Points, in no order, along strands that fork, close into loops and pass close to each other.
Points whose rows are less than 89.7 apart are linked; no others are. Some points are linked to none.
Fet: [  8   4  26  -9 -20  13  36 -10  12  16  19 -37   5 -29   5 -19  -3 -14
 -39   1  -5 -44 -31  12  10]
lutov: [ 13 -21   4  12  23 -17  -8   6 -26   1  26 -13  -4  55  -7 -11 -41 -15
 -15  28 -36 -61  20 -36  13]
mumoz: [-18  12  -4  22  -6  59  27  39 -16  32 -15  -3  12  -7  30 -19 -27  -5
 -44  29   1  -7 -45  37   4]
puvob: [  7  48 -29  -8 -22  52 -35  -3 -18  26 -13  13 -50 -20  23  -9 -10 -24
  36   8  44 -30 -11  -9  32]
sas: [-43  -1  25 -13 -24  18  22   2  15 -23  -4  -3 -34  35 -19  19  -7   8
  16  16   1   7 -34  50 -10]
Mepap: [  5 -31  -2  19 -35 -27  10 -16 -17   0   2  -5  23   1  13  -2   6  22
  17 -28  33 -49  14 -54 -16]
Vam: [-23  -1 -22  35  -1 -54  15 -29   1  32  21  26 -12 -17  38 -18  27 -14
 -12 -10  -7 -22 -26 -55 -23]
gedul: [  0  -3  10  54  54  -3 -19  11 -37   7 -39 -16  22  12  51  -8 -60  37
 -27  11  -9  -4   0 -22 -42]
kimu: [ 26 -35  16  -8  28   4  -9  29   2   2 -25 -29  10  25 -28  43 -31  13
 -10 -29 -16  59  37  34  30]
bal: [ 15 -24 -21  32  10  -1 -32 -12  -9 -25 -18  42 -10 -17   1  15   4  16
  38 -68  15  19  -2 -33  -4]
kava: [  2  -8  40  -8   2   5  39   7  25  17   2  22 -24 -10 -36   6   9 -11
  -7 -33 -22  60 -15   3  18]
Kosib: [ 13 -19  43 -12 -11 -14  17  -2   5  -6   3 -22  13  14 -47  28   8  26
  28  -7   8  27  30  25  26]
fupat: [  3   5  -1 -21 -11  28  -8  10  19  -7 -35  17  30  13 -11  35   0  22
  29 -26  32  67  -6  32   2]
Gokir: [ 45 -19  -5 -11 -22  39   6   3 -20 -18   2   3  -1  -8 -40  11   6  10
  46 -38  17 -34   7 -14  27]
mapir: [ 12  11  -4 -13  37 -44 -31 -21  32 -17  13  16  24 -25  14  -2  42  17
   0 -13 -11  52   9  -6   2]
vunu: [-10  23  -2 -12 -16  52  19  35  31   3 -52  17  27   2 -20  29   1  24
  35 -43  15  57 -22  26 -20]
timu: [-10  -3 -19  23  27  29 -20  29 -23  13 -55  -4   6  14  13  19 -29  -8
 -12 -29  14   2   9  17   4]
fem: [ -2  17   3 -10 -32  68  14  34 -15  29  14   6  -5  23  13 -11 -37 -14
  -3  35  35 -39 -41  -4  20]
pobil: [ 12  -6   2 -17   6 -32 -45 -23  35 -16  31  33 -17  16 -22  -1  25  -6
  39  39 -37  44  31  -5  29]
mon: [-22   7   0 -33   5 -22 -16 -11   8 -44  21 -12  21  27 -18  10 -19  35
  10   3 -10  10  13  47   6]
Vate: [  2 -15  -2  -6 -12  -2   2 -15 -10  -3  32  18  -3  38 -42 -16  15 -15
   8  10   2 -34  21 -25   8]
Zezor: [-14  11  37 -16  -5 -39  29 -10  13  23  52  18  46  33 -20   3  10  22
 -26   6  16  -8  18 -27  -6]
zug: [-18  10   1   6  19 -18  -8  -5  23  10  14  43 -36  -9   3 -26  35 -30
  -9  10 -30  34  -9 -31   4]
ledo: [ -4  -6   8 -13  14 -51   7 -21  24  -6  -8 -46  -6  10  16  40  26  19
  -1  36 -17  31  25  29   6]
rade: [-27   7  14   7  12  -3  16   7  29  17   2  36 -35 -23   2 -13  27 -30
  -8  -8 -16  60 -29   1   3]
mem: [ 32   1  11 -11  29 -40 -55 -31  13 -33  48  38  -7  15 -39  -8  10   9
  26  -5 -38  21  43 -16  40]
kani: [ 23  -4  50   9 -28  -3  49   8  28   5 -29   5 -35 -40 -13  32  52  -9
  24   9 -17  70  -6   6   8]
guvi: [ 11  22  -9 -27 -33  34  23   4  -8  17  -2  10  -3 -18   3  -5  13  -3
  18  -9  44 -33 -29 -26   8]
madod: [ -3 -28  19 -16   8 -23  -8 -25  50 -27  33  35   8 -12 -12  19  18  26
  17  13   9  63 -26  29   8]
vopiz: [-25   4  24  -6  -6 -32  37 -21  34 -16  -1  -3 -14 -48   6  -2  37  11
 -10  -8 -10  41 -14  42 -17]
lin: [-10  27 -15 -18  35 -33   4 -22  13 -15  49  31  22  -2 -12 -25  12   6
 -20  -5 -16   4 -17  15 -28]
lila: [-11  -1  42  10   9 -38  33  -3  12  46   5 -10  -2  18   3  -5  14  -5
 -30  -5 -29  -5  27 -39   6]
Pida: [  5 -26  39  -1 -17   4  46  10 -12  12  35   0  32  27 -38   1 -25   7
 -23 -17  -3 -54  -1 -26   2]
lem: [-22   7 -24   4  10  28 -16   1  15 -32  11  50  -9 -21   2 -23   5  -9
   8   8 -11  32 -46  40  -2]
kad: [ 17  29  10 -28 -29  -2 -25 -14 -12  14  20 -31 -41 -17  -8 -20 -13 -24
   0  15   4 -70   6  -6  41]
lusi: [ 10 -19   2   8  -9  12   3  10 -11   3 -45 -44  -1  12 -24  17 -17 -20
 -12 -10 -19 -32  48  13   8]
rab: [ 34 -29  31 -18  27 -30  24  -3  -2  -7  43   0  21  15 -49  18  12  31
  -2 -16  -5  37  30  10  31]
gakip: [-10  30 -40   3  33 -14 -26 -15  -3 -15 -45 -27  32 -30  48 -16  12  -1
 -31  -7 -10 -13  12  23 -32]
Fuded: [-17   2  28 -16 -49  -9  19  -8  -7 -18 -10 -18   2  19 -39  28  15  25
  44  22  18  -5  36  24   6]
Nole: [-21  -9  25 -10 -15  29  35  28  22  19  39  19 -48  36 -50  -3 -11 -34
   8  13 -25  40 -24  22  20]
batu: [ 14 -16 -28  -7   0   6 -38  -5 -36 -23   4  15  28  35  -6   9  -4  30
  28 -29  44 -28  25 -37 -18]
Buge: [-28  15  28 -21   7 -20  22 -11  33  -1  -5  -5  22 -27   8 -10  12  22
 -28 -21  -2  44 -14  37 -24]
zanab: [ 38   5 -17 -33  11   2 -42 -24  -4 -54  50   7 -17 -46 -19 -14  -9  -9
  14   8 -14 -24   3   5  33]
Ruzaf: [-33  -4  38   8 -16   4   4   4  46 -34  -8  42 -39 -55  13  15  35 -11
  25   7 -25  49 -38  43  -3]
busid: [ -5  20  -9  14  -1 -39   9 -34   5  23  21  -1   4 -23  37 -27  31 -13
 -25  -7 -15 -45 -17 -28 -25]
nubud: [-19  25 -47  11  -5   5 -32 -23  11 -20 -71  -8  16 -28  26  14  30 -13
  12  -4  20  33  18  23 -27]
fadet: [ -5  -6   8   6 -21  18  12  20 -13  12  14 -19  37  34  12 -27 -33 -18
 -39  53 -24 -49 -10 -23  10]
tarul: [-22   3  23 -19  12  -3  29   2  17   3  39  23  -1  14 -38 -10 -20  -5
 -26  -8 -21  21 -30  39  -5]
nase: [-46   7  11   9 -19   8  26  15  -1  27  19   4  34  38  10 -28 -16 -25
 -43  61 -31 -32 -14  -7   2]
madi: [-47  15   0  -2   0 -12  32   6  12  29  37  14  15  18  -1 -24  -1 -22
 -42  45 -25  -2 -18   7 -15]
puv: [  0   4 -23 -17 -55  23 -18 -12  -9 -28 -25 -31 -13   8  -7  14  12 -18
  42  48  20 -27  16  23 -13]
fak: [ 18 -20 -30  13 -27  17  11   1 -12  11  47  47 -49  11 -10 -11 -11 -18
  37 -15  21 -19 -30 -53  13]
Gosim: [ 16 -12   3  -2  29  -7  18 -24  -8  -3  72  26   0 -10 -48  -8  -3  12
 -10 -38   3 -36 -31 -10 -23]
Rasi: [  8 -11  11 -31 -19  -6   6 -10 -11 -25  10 -21  42  29 -39 -16  -5  23
  -2  11  -1 -49  36  12  -3]
Pusom: [-53   6   4  -9  -8   6  -5  11   9 -18 -13 -18 -22  41   3  10   3   1
   6  35   0  11   1  44  -2]
nosof: [-19   6   8   7 -12 -19  10 -13   4  16 -24  14  36  -1  30  -6  28  29
   6 -34  42  13  12 -40 -33]
dadog: [-21  15  40  -2 -37  13   1  -8  41 -45  -6  33 -24 -28  -8  24  45   8
  49  13   3  16 -33  33 -18]
fupum: [ 12 -23  -8  28 -13 -11 -21   4 -39  -5 -36 -23  38  25  36   7 -57  30
  -3   5  20 -28   8 -48 -20]
kig: [-39  17  21 -26 -33 -24  19  -1   4  -9 -20 -25  50  10  11 -13  -2  20
 -24  12   3  -4  15  17 -33]
levos: [-16  27   1   9 -25  40  27  21  30  -7 -71 -15   9 -20 -12  36  13   4
  26 -24   7  37 -13  38 -23]
muvef: [  4   4  -7  -7  64 -18  -7  19   8  15   8  21  37  32  25   8   2  29
 -28  10  21  65  -5 -12 -21]
vusun: [ 18 -11  -3  44  31  -8 -26  16 -34  -2 -23 -30  30   3  36  -2 -82  28
  -7  26  -7 -22   6 -39 -21]
Ded: [ 15  -3  13  21  34 -64  -6 -27  -9   2  40  -2 -18  25   0  -9   8   9
   6 -23 -29 -23  46 -40  -7]
kimem: [ 30 -20  20   0 -27  35  13   5   2 -21   5  32 -22 -30 -49   6  27 -17
  38 -27 -18 -18   5 -20  31]
ledi: [ -4  -9 -23  46  11 -28 -11   6 -10  49   4 -24 -39 -17  60 -13 -12 -21
 -23  12 -27 -29 -17 -32   1]
latef: [  4   3  -1 -24 -20  67  29  41 -16  18   9 -17 -17   8 -18  -4 -56 -13
  -8  16   9 -24 -35  37  31]
Pogip: [ 19  24 -33 -38 -21  18 -49 -13  -3 -33  -7  -9 -17 -52   6   4   4 -19
  21  25  19 -13  -3  24  21]
gok: [ -9  18 -47   2  20  19 -22   5 -13  14 -16 -10  -5   1  42 -25  -3 -16
 -26  41 -15 -11  -8  20  -1]
didon: [-19   1 -48  -3  22  33 -28  18 -13 -36  24   4 -14  11   2 -10 -36   2
  -1  33 -14   5 -15  67   9]
fakez: [  1  14 -21   9 -10  16  14  -8   7  26   2  19 -41 -38  31 -30  28 -35
  -1  22  14 -26 -32 -33   7]
Gib: [ 15  17 -21 -28  20 -17 -21 -12  -7 -38  15 -45  18 -28  13 -25 -13   9
 -21  20 -15 -39   2  38 -20]
diraf: [-10   8 -30   0   8  10 -11  -5  13 -34 -31  -7 -24 -79  29  -1   8 -29
  -5  -6 -17  15 -24  46   1]
Pive: [-15  10 -12 -12 -23 -21 -46 -26  12 -39  21  23 -28  17 -20  -1  35 -15
  49  61 -18  16  36  -2  10]
tulos: [-15   4  34 -10  -1 -13  29   3  18  34 -30 -14  22  -6  25   1  28   8
 -39 -17   2  39   2   1 -18]
mugip: [ 15  -4 -11  -6  35 -23 -29 -15  21   8  -5  23   3  -3  11   8  45   9
   1 -14  10  63  19 -31   7]
bebo: [ 23 -30   4 -20 -25  18  -6  -3 -27 -38  -4 -26  36  22 -50  15 -30  19
  15   1  20 -42  49  22  20]
Puvon: [ 15   3  19  18  55 -61  -8   8 -16  16  32  -4   4  39  13  -5 -28  14
  -8 -11 -27  -4  42 -40 -21]
bori: [-21  24  -5  12  44 -16 -10  14  -6  13  14  41  29  28  35  -9   1  23
 -26   2  32  26   2 -22 -31]
Foto: [-28  13   4  -6   1 -38   1 -19  23   3 -45 -44  -1 -14  27  12  20   4
 -10  22 -18  33  31  28 -14]
Gitom: [  5  28  -3  -9  46 -35 -21 -27  19 -11  60  46  25  -8   2 -15  27  12
   3 -14   5  47 -14  -9 -26]
zulav: [ 14 -25  38   0 -13   2  14  28   2  43 -41 -38 -16  30 -22  30  23 -12
  -1  15   2  42  34  -7  19]
leko: [ 14 -16 -15   1   3   4 -36 -16   0 -26 -20   1 -36 -29 -22  -2  16 -36
   4  -3 -34   0  21   2  22]
tak: [  8  -5  62   1 -32 -16  41  -2  33  -4  -8  20 -11 -57 -29  12  58  -3
  29  -6 -17  47  -3   9  17]
vot: [-19  10 -21  -8 -38 -10 -19 -17  14 -42  23  17 -36   3  -5 -19  40 -32
  29  70 -16  -5   8  -1  -1]
fimep: [  9  -8  20 -10  10   3  35  -2  -2   2  33 -30  17 -17 -20 -17 -24   2
 -52  -7 -26 -41 -28  33   0]
voza: [-15  -2  -4  12  -3  31  33   7  -2  35 -20  -2 -34 -15  14 -13  16 -42
  -5  -4  -4 -22 -29 -12   5]
zek: [ 12 -12  30 -14   1  28  28  -9  21 -46  13  26 -14 -43 -45  -5   5 -10
  11 -37 -25  15 -31  40   8]
Sumuv: [ 23 -16 -34  26  -9  -3 -32  23 -38  27  35   1 -48  18  23  -9 -51 -11
  17  10  20 -26  -7 -43  21]
zuz: [  1  -8 -16   5 -26  52  21  32 -25  26  21  38   4  37  10 -15 -21 -15
   1  14  50 -35 -38 -42   4]
vumop: [ 16  -3  28  -9   7 -36   1 -22  -4   7 -12  -3  21  -9 -19   7  41  38
  15 -45  29  21  41 -27  10]
bukez: [ -3 -11  21   8   0   5   9  16 -14   8 -39 -32  15  41 -12  -4 -44 -10
 -32   9 -28 -26  41   1   8]
Deno: [-12   2 -15  12  28  -2   3  -9   1  -2  40  41 -50 -12 -23 -26  21 -49
 -15  22 -44   3 -22  -7  26]
serev: [ -8   0  -6 -16 -19  21  -3  23  13   3 -37 -17  31  28  13  40  18  16
  24  17  51  71   1  14 -21]
fedi: [ 18  12 -22 -15 -26  14 -46   6 -22   6 -27 -42  27   8  34  10 -28  -5
  -3  27  34 -62  27 -18  20]
malen: [ -2 -20  -6 -15   7 -12   3   6  41  -4  17  27   1  21  -1  15  16   7
   3  27   4  75 -29  19   7]
vuru: [-11   3  -4 -15  36  -9  -1  19  18  13  24  16  10  12   9  -2   8   9
 -27   5   0  78 -17  19  -4]
zef: [ 14 -14   8 -26  -5   5  17 -10 -11 -38  29 -22   1  -9 -41  -7 -23   6
 -16 -18 -15 -19 -11  44  -1]
nali: [-23  16 -19  12 -22  10   3 -12   2  27 -33  -8  29 -34  58 -26  40  -1
 -18  -2  29 -18 -24 -17 -22]
Kazir: [  3 -34  22  37  -1 -18  36  29 -24  26 -20  12  16   2   8  -1 -56  22
  -1 -52  11   5  -4 -33 -41]
loso: [ -9   9 -22 -15   4  19 -12 -16  11 -32  -4  34  13 -31  -1 -19  24   2
   5 -18   4  19 -20  11 -16]
gegu: [ 17 -17   3  14  44  -8  11  19 -31   6  65   3  -3  14  -8  -5 -65   3
 -25   5 -10 -56 -18 -12 -18]
kibo: [-12 -15   7  29  20  -2  20  19 -25  22  -9   5   3   1  20 -10 -32  17
 -19 -43   4  -7 -18 -15 -27]
fim: [ 23 -27  11  20  24  -9  -8 -15 -19  -6 -32 -53 -18 -14 -26  14 -12  -9
 -19 -37 -29 -34  42   2  21]
Bazog: [ 17  -6  30  -1  53 -32 -11  15  -3   0  20 -11   4  36 -21  12 -25  19
 -24 -13 -30  18  38 -13   6]
Tiv: [  9   9   9 -28 -36  19  30 -11  11   3   8 -16  -3 -41   1 -20   8 -15
  -2  -2  14 -35 -27   9   5]
zava: [ 24  17 -24  -4  22 -11 -36   7 -31   1  34 -22  -5  -1  26  -7 -35  17
  -2  16  20 -47   3 -22  -1]
laz: [ 31  -8  29  18 -12  -2  24   5  40 -14 -56 -14  22 -32 -25  73  20  27
  52 -18  14  64   7  37  20]
Lapa: [-31  27 -24 -15 -23  21 -15  22   3  10 -41  11  30  23  29   1  21   7
   0  21  41  55   0   7 -23]
bulit: [ 24 -44  12  35   6 -21  13  32 -38   9   5   4   2  13 -30   3 -45  33
  20 -66   7   4  15 -29 -37]
libo: [ -9  25 -20 -14   9  17   8   1  -4  -2  49  -1  32  -9  12 -34 -15   8
 -45  38   0 -34 -44  36 -19]
gido: [-37  19  21   4  12  17  21  20  -1   2 -36  -5  50  -6  31 -15 -27  17
 -59  -8  -3  11 -28  35 -35]
lupo: [ 28 -19  -7  -9 -20  24  -6  14 -37 -20  10  13  35  38  -9  -2 -38  28
  21 -17  53 -37  10 -43  -4]
fasof: [-15  18 -21  -5  39   3   3   4 -12 -12  49  24  20 -12  -1 -25  -5   3
 -30  13 -14 -14 -28  33 -32]
zogif: [ -6  20 -17  10  24 -38 -26 -19  -9   3 -41 -31  29  -6  49 -10  23   3
 -23  -7 -17 -26  30 -11 -27]
Silom: [ 19   2 -37 -10  22 -15 -49 -21 -13 -37  30  25  22  11  -7 -11   9  34
  33 -37  25 -12  18 -32 -16]
belo: [-31  10  -4  13 -20  66  41  35   8  19 -44  -6  -4  -8  14  -9   4 -14
  -6  17   3   7 -46  50 -13]
lote: [  8  -5  35   2 -32   1  64   8  29  31 -38  -8  -2  -9   0  37  56   0
   7  10  17  67 -14   6 -12]
Fif: [  0 -11   4  22 -36 -26  24 -22  -7  14 -30  -3  28 -16  29  -4  35  27
  25 -49  33 -27  10 -45 -25]
vide: [-18  12  11 -12  11 -34  22 -20   9  16  31  21  26   8  -6 -19  21  13
 -26 -17  10  -1   3 -15 -21]
manip: [ 16 -31  12   9  12 -26  13  13   8  39  -5   8  15  46  20  17  32  12
 -14  13  21  36  28 -59   1]
gufi: [  1  11 -32 -32 -37  22 -20 -14  16 -59   7  12  -9 -53   3  -1  12 -12
  37  24  24  -8 -21  31  -2]
Vubu: [-31   3  -1  -1  -6  11 -17 -13  36 -40 -33  20 -29 -68  19  12  28 -28
  18  -3 -27  41 -22  49  -4]
rul: [ 20 -24  22   9 -43   2   8  -2 -22  17 -11 -34  17  11   7  11  -6   4
   0 -11  14 -65  11 -45  13]
Metiv: [  8  38 -40 -22 -20  40 -38   7  -7   1  -6  -7 -27 -18  20  -4  -2 -31
   6  33  28 -13 -14  16  28]
Gida: [  5 -20  43  15   7 -25  32   6   4  49 -22 -14  18  46  20  19  -6  10
 -23   1   7  17  19 -44   4]
vupu: [  0  -7  15  -2  12 -36 -19 -19  28 -10  -5 -23 -46  -6  -3  32  26  -4
  13  39 -37  46  20  29  18]
Zomib: [-22  -6  -7   9   8  26  19  14   9  13  31  40 -45  22 -37 -22   6 -44
 -18  18 -39  18 -28  13  19]
Zaz: [-12 -13  -9  34  -9 -45  17  -6  -9  24  22  32 -17   9   9  -7   6  -1
   8 -22  16   1   6 -57 -25]
murip: [ 15   1 -32  23  13 -22 -32 -19 -22   6 -36 -26 -17 -19  33   3  14 -14
   1 -15   0 -31  25 -24  -4]
Zeg: [ 27  -5 -11 -17 -15  -2 -12 -17  -3  14   6 -23 -42  -9   4 -14  15 -30
  -1  33  -6 -57   7 -31  24]
mavoz: [-19   1  23  21  18  20  37  23  -2  30 -37 -26   9 -16  15 -18 -19  -2
 -58 -25 -26  -2 -20  34  -9]
roba: [ 20  -7  18 -15   4  14  18 -21  -1 -32  37  31  26 -19 -49 -10  12  17
  16 -46  11 -22 -15  -4  -7]
kofud: [ 19 -12  23  10   8  -2   2 -10  34  -4 -52  -5   7 -53 -13  49  12  13
  24 -43  -6  79  18  37  23]
zoma: [-16  -1  -3 -22  -7 -25 -11 -12  -2 -22   8 -34   8  30 -19   1 -10   5
   8  23 -16 -19  51  26   3]
keb: [ 31  -1 -10 -10  30 -35 -65 -34   0 -33  16  20  20  11 -15   0  27  23
  36 -24  -8   8  49 -36  12]
Zule: [ 24 -22  -4  15  21  18 -21   9 -22 -17   5  27  -4   5 -16   6 -18  21
  31 -64  17   3 -21 -15   1]
visez: [ 18 -12  11  -2  45 -14  18 -12 -15   5  90   7 -13   1 -42  -2 -30   3
 -23  -4 -16 -50 -22 -10 -13]
Vapo: [  1  29 -34  30  32   2 -27   7 -26  14  43  -3   2  -4  67 -18 -26  21
  -8  40   9 -31 -19 -18 -18]
bipo: [ 20 -31 -13  24  -2  17   1  13 -22   0  29  50 -23  24 -22  -1 -20   1
  40 -47  11   2 -12 -39   0]
Rof: [-11   7 -57   0  22  25 -33  25 -20 -16  -5   0  -5  19  16 -17 -16  -7
  -9  24 -14   6   2  28  -3]
kero: [-41  16  19   2  12 -22  52   6  18  19  44  11  -1   3 -23 -15  -7 -23
 -53  20 -44   7 -31  36 -21]
zem: [-44   5  27  -4 -25   3  29   7   9  -5 -44 -28  53   6  23  -6 -29  11
 -32  24  -7  -3  -3  34 -28]
tege: [ 15 -25  -4  16  19 -10   0  19 -32   8  47  10  -6  42 -10 -12 -48   6
  -8   3 -12 -48   1 -40  -6]
mez: [ 30  -6   0 -34   8  14  -4 -14   2 -48  63  10 -16 -43 -42 -18 -25  -5
 -10 -12 -17 -17 -26  31  24]
Mume: [-41  33 -33 -15  -9  -6 -16   0   9  -1 -17  18  27  13  33 -24  40  -4
  -7  36  27  17  -1   1 -32]
Fetof: [ 28  -7 -23   2  17 -20 -34 -13 -20  -7   5 -29  -4 -12  17  -1  -8   8
   3 -10   0 -57  18 -27  -2]
rudor: [ 16  -4   4  13   8 -61   6 -34  -8   1  34   8 -11   2 -20 -16  37  17
  20 -15  -8 -31  46 -53  10]
danu: [-19  27  -9   9  -1 -24  22 -30  20  20  -1  -8   6 -33  34 -43  37 -25
 -32  22 -25 -20 -26   3 -22]
sig: [ 17  -4 -16  -8   4 -20 -12 -34 -13 -20  51  18  -8  28 -16 -16  19  -6
  14  10  -7 -50  24 -44  11]
Mesov: [ 38 -22  35 -12  55 -41   5   7  -6   8  39   4  35  27 -26  18  -5  41
 -23 -28   3  21  29 -24  -1]
tanaf: [ 13 -17  21  39  15 -35   3 -19 -16  18 -39 -41  -7  -6 -12  21   2   7
  -7 -59 -12 -23  58 -15  17]
fek: [ -3  16 -43  -2  12   9 -44 -17  -5 -30 -25  20  18 -19  19 -10  29  -1
  17 -23  11  11   0   5 -20]
Fese: [ 13  10  -3  23  17  -2 -14  13 -25   7  21 -29   4  35  37 -18 -40 -20
 -24  48 -27 -65   1 -24  21]
resor: [  9  28 -18   6 -49  34  44  18  -1  38   6  22 -24 -31  28  -4  -4  -2
  36 -24  49 -19 -63 -36  -2]
duru: [-17  -6  -6  20  20 -15 -10  16  -8  39 -31  -8 -32  25  21   1  18 -22
 -12  -1 -26  19  27 -25  13]
non: [  0   3 -25 -14 -22  -4 -12 -12   0   6   1 -44 -31  12  -4 -15   2 -36
  -7  61 -29 -44  20  18  10]
pinus: [ -5 -16  15  21  32  -2  18  11 -16  26 -22 -27  -9 -11  20 -10 -15   0
 -39 -24 -19 -23 -20   8  -6]
tani: [  2  49 -41  -9  -4  17 -33   1 -10  16   2 -11 -12 -21  55 -22   6 -15
 -12  42  19 -28 -15   3  12]
fafi: [-28  21  -1   3 -34  37  33  13  12   4 -61 -21  -6  -9   8  16  17 -11
  15   6   7  22 -33  40 -33]
Katom: [-40  17  -8  -5  -7  -5 -21 -17  19 -19 -46 -26   1 -14  26  30  22  -3
  12  12   4  35  17  39 -24]
Pemi: [-14   1 -17 -22 -40  -5   2 -21  16 -26  34 -24 -34  16 -21 -18  20 -24
  15  59 -25 -41   3  17   6]
pogub: [  3 -12  32   9  27   0  -3  24 -19  24 -55 -31   8  43   0  25 -54  -2
 -38   0 -18  11  48  -9  17]
bafel: [ 27 -12 -24  18  -3  -1   0   7 -31  17  30  10 -59 -13   8  -5 -33 -11
  15  -6  13 -19 -16 -38  24]
peb: [ -2 -10   3  12   6 -30 -37 -19  17 -26 -24 -15 -33 -22 -22  25  18 -23
  17   3 -44  26  47  22  30]
lefa: [  4   3 -23  39  39  14 -32   6  -9   0 -48  34 -20 -13  21  23   2  -5
  20 -65   8  42  -9  -6   0]
vud: [-53  18   1   4 -21 -19  41 -27  33  -4  -7  -8  -6 -39  18 -28  35 -16
 -27  17 -15   7 -32  35 -26]
ranuk: [ -6 -17  -9  31 -22 -42   7  -5 -14  13  24  10  33  25  15  -6 -22  15
  -5  -8  13 -32   4 -62 -33]
supu: [  1  -9  -6  16 -20  10 -35   5 -25  -2 -47 -26  30  36  35  10 -34  -7
 -12  23  16 -48  20 -46   6]
sifa: [ 23 -22  22  -1 -15  30  30  -8  17 -30  -4  11 -21 -48 -40   3  11 -15
  14 -31 -28  -2   3  17  26]
mopiv: [-29  29 -18  -6 -17   5 -13 -10   8  12 -71 -11  32 -33  47   2  41  -3
 -13 -17  29  10   2   9 -41]
ses: [ 65  -5  10 -18 -13  36 -33 -11 -12 -42  11  17 -12 -35 -43  29 -11   5
  56 -33  11 -27  13  -8  58]
lotiz: [ 58   1  -2 -36   0  18 -46 -12 -21 -35  32  -4 -27 -27 -30  13 -19 -11
  26 -18  12 -38  12 -12  50]
bis: [ 11 -15  -6  -4  14  51  -7  19  -6 -28 -18  -2  17  25 -41  20 -48   4
  13 -46  -9  24   2  49   8]
Ralid: [  6  38 -14  -7 -18  49  -9  15 -24  45  23  20 -65  -8  16 -22 -14 -27
  15  22  32 -25 -33 -20  35]
moz: [ 14 -13 -18 -17 -23  48 -13  15  -3 -51 -14   3  31  18 -49  29 -34  15
  46 -24  12   8   0  51   7]
natu: [ 12 -26  27   1  14  12   5  31  -2  25 -56 -29  11  35  -8  43 -19   2
 -20 -10   3  46  38   7  10]
geso: [-32  24 -19  -5 -13 -20  -9  -8  -5  14 -10  23  40  23  37 -14  41   6
  -4  12  33  -7  14 -42 -36]
fesu: [ 12 -15  -8  38  31  -1   3  13 -23  36  -4 -30 -45 -16  41 -11 -26 -16
 -35  -9 -28 -31 -19  -7  14]
neze: [ -3  13  15  12  18  32  13  16 -20  20  27   3  32 -18  30 -27 -35   8
 -58  37  -2 -25 -44  25  -6]
Fofen: [ 26 -28 -27  28  -2 -24 -16  30 -33  24  39  -1 -12  18   9 -21 -70   0
  14  14   4 -24   4 -48 -17]
sok: [-12  -6 -18 -15  -1  40  -8  10  -2 -44  20  10 -16  -4  -6  -2 -22  -5
  15   3 -10   6 -35  63  12]
dofin: [  8  -3  23 -26  -2 -24  13  -9  -2  11  57  21  20  57 -45  -2   6   7
  -3  22  -1 -14  37 -29  14]
Nop: [ -7 -18  16  -8  21  14  -9  19  11 -21 -21 -33   7  38 -38  40 -55  15
   4 -28 -10  42  30  64  19]
deki: [-22   7  -6 -28  -7  -4 -20  -4   9 -24  -5  17  26  17 -21   7  -3  30
  16 -11  10  46   1  46  -6]
teme: [  8 -28  -5  -1  -5  39  -3  27 -32  -1   7  22  19  49   3  -2 -46   1
   1  20  43 -41 -12 -35   9]
ruki: [-14  18 -38  28  39  -4 -13   2 -21   6  15  23  21   6  54 -26  -2  19
 -15  10  16 -21 -18 -20 -39]
suvat: [ 23   1 -33   6 -21  17 -32 -11 -20  27 -19 -29 -51 -12  20  -9  13 -39
   8  34   8 -46   5 -40  33]
tur: [  5 -13  -8 -15 -23  29 -20  10 -14 -29  -7  -2  26  48 -50  20 -22  12
  33 -12  18  -3  43  20  20]
fer: [  6   4   2  17  16  -6 -34 -17  28 -19 -56  -3   4 -58   4  33  20 -13
   9 -39 -10  62  28  28  11]
gisor: [  9  30   8 -31 -40  15 -24  -5  -9  22   4 -52   7  -5  13  -8 -25  -9
  -3  11  22 -59   7  -1  33]
Rufat: [-14  -5  40 -20 -27 -18  -2 -30  47 -34  25  43  -5 -35 -18  12  32  30
  43  13   3  42 -24  29   9]
solan: [-18  16 -33   6 -17  14  -3 -20  -2  30  -8   0   4 -27  63 -19  32 -12
 -10  36  23 -32 -32 -29  -2]
lobod: [ 13 -10  27  -5 -31  20  22  30   7  22 -20  -2 -20  38 -55  26  12 -11
  38   0  -4  49  18  -6  23]
zugo: [-10  -6  21  28 -10  27  42  17  11  45 -36   7 -43  -7 -16  -8  24 -35
 -12 -20 -16   5 -15 -13  -3]
Vosan: [-33  -4  31 -12 -23  29  53  30  27   9  13   4 -26  45 -40  21  -2   0
  20  15   4  41 -34  30   9]
kimo: [  3  -2  26 -11 -22 -13  35   9  34  34  -7  -4   3  12  -1  12  47   4
 -10  24  13  55  -2  -4 -20]
migus: [ -8  -8  27  -2   5  20  36  14   9  24 -29 -10 -22   3 -28   1  -1 -10
  -8 -31 -19  21   8   8  12]
Nad: [ 12  26  12  27 -29  22  16  11  38  -4 -74 -16   9 -25 -35  65  14  11
  48 -20   7  46  13  30  -1]
baduf: [  1  26 -39 -16  16   2 -20 -20  -1 -11 -33 -43  -2 -66  42 -18  15 -14
 -35   8  -8  -9 -16  30   1]
san: [ 15 -15 -16   6  33 -48 -10  -4   0  21   6  16   9  28  31  26  27  26
   2  -9  23  42  33 -59  -3]

A tip is a point with one link. Name the tips that can be reached along the links from each point below, in the order of the rows.
mavoz | kig, ledi, bulit
Sumuv | tarul, roba, lefa
solan | Pusom, leko, gufi, Ralid
Pive | gedul, latef, suvat
sifa | zek, resor

A fork is a point with three links, a tip a point with one. Leave the first point through the second and follow the links. Name the first fork or tip that comes.
kava, rade | Pusom
moz, tur | fupat
teme, lupo | Zeg
Tiv, Fet | zek
Vam, busid | tak

Name the points in between on the shortest way along the links from the first point to the second, in order.
Gitom, lila | mapir mugip san manip Gida
mopiv, peb | nubud Katom Foto ledo vupu
Mepap, levos | Fif nosof geso Mume Lapa serev fupat vunu
sok, sas | didon Rof gok tani solan fakez voza zugo migus kava rade zug Deno Zomib Nole Vosan
Fif, sig | nosof geso Mume Lapa serev fupat vunu levos fafi belo mumoz neze libo fasof lin vide Zezor dofin Vate
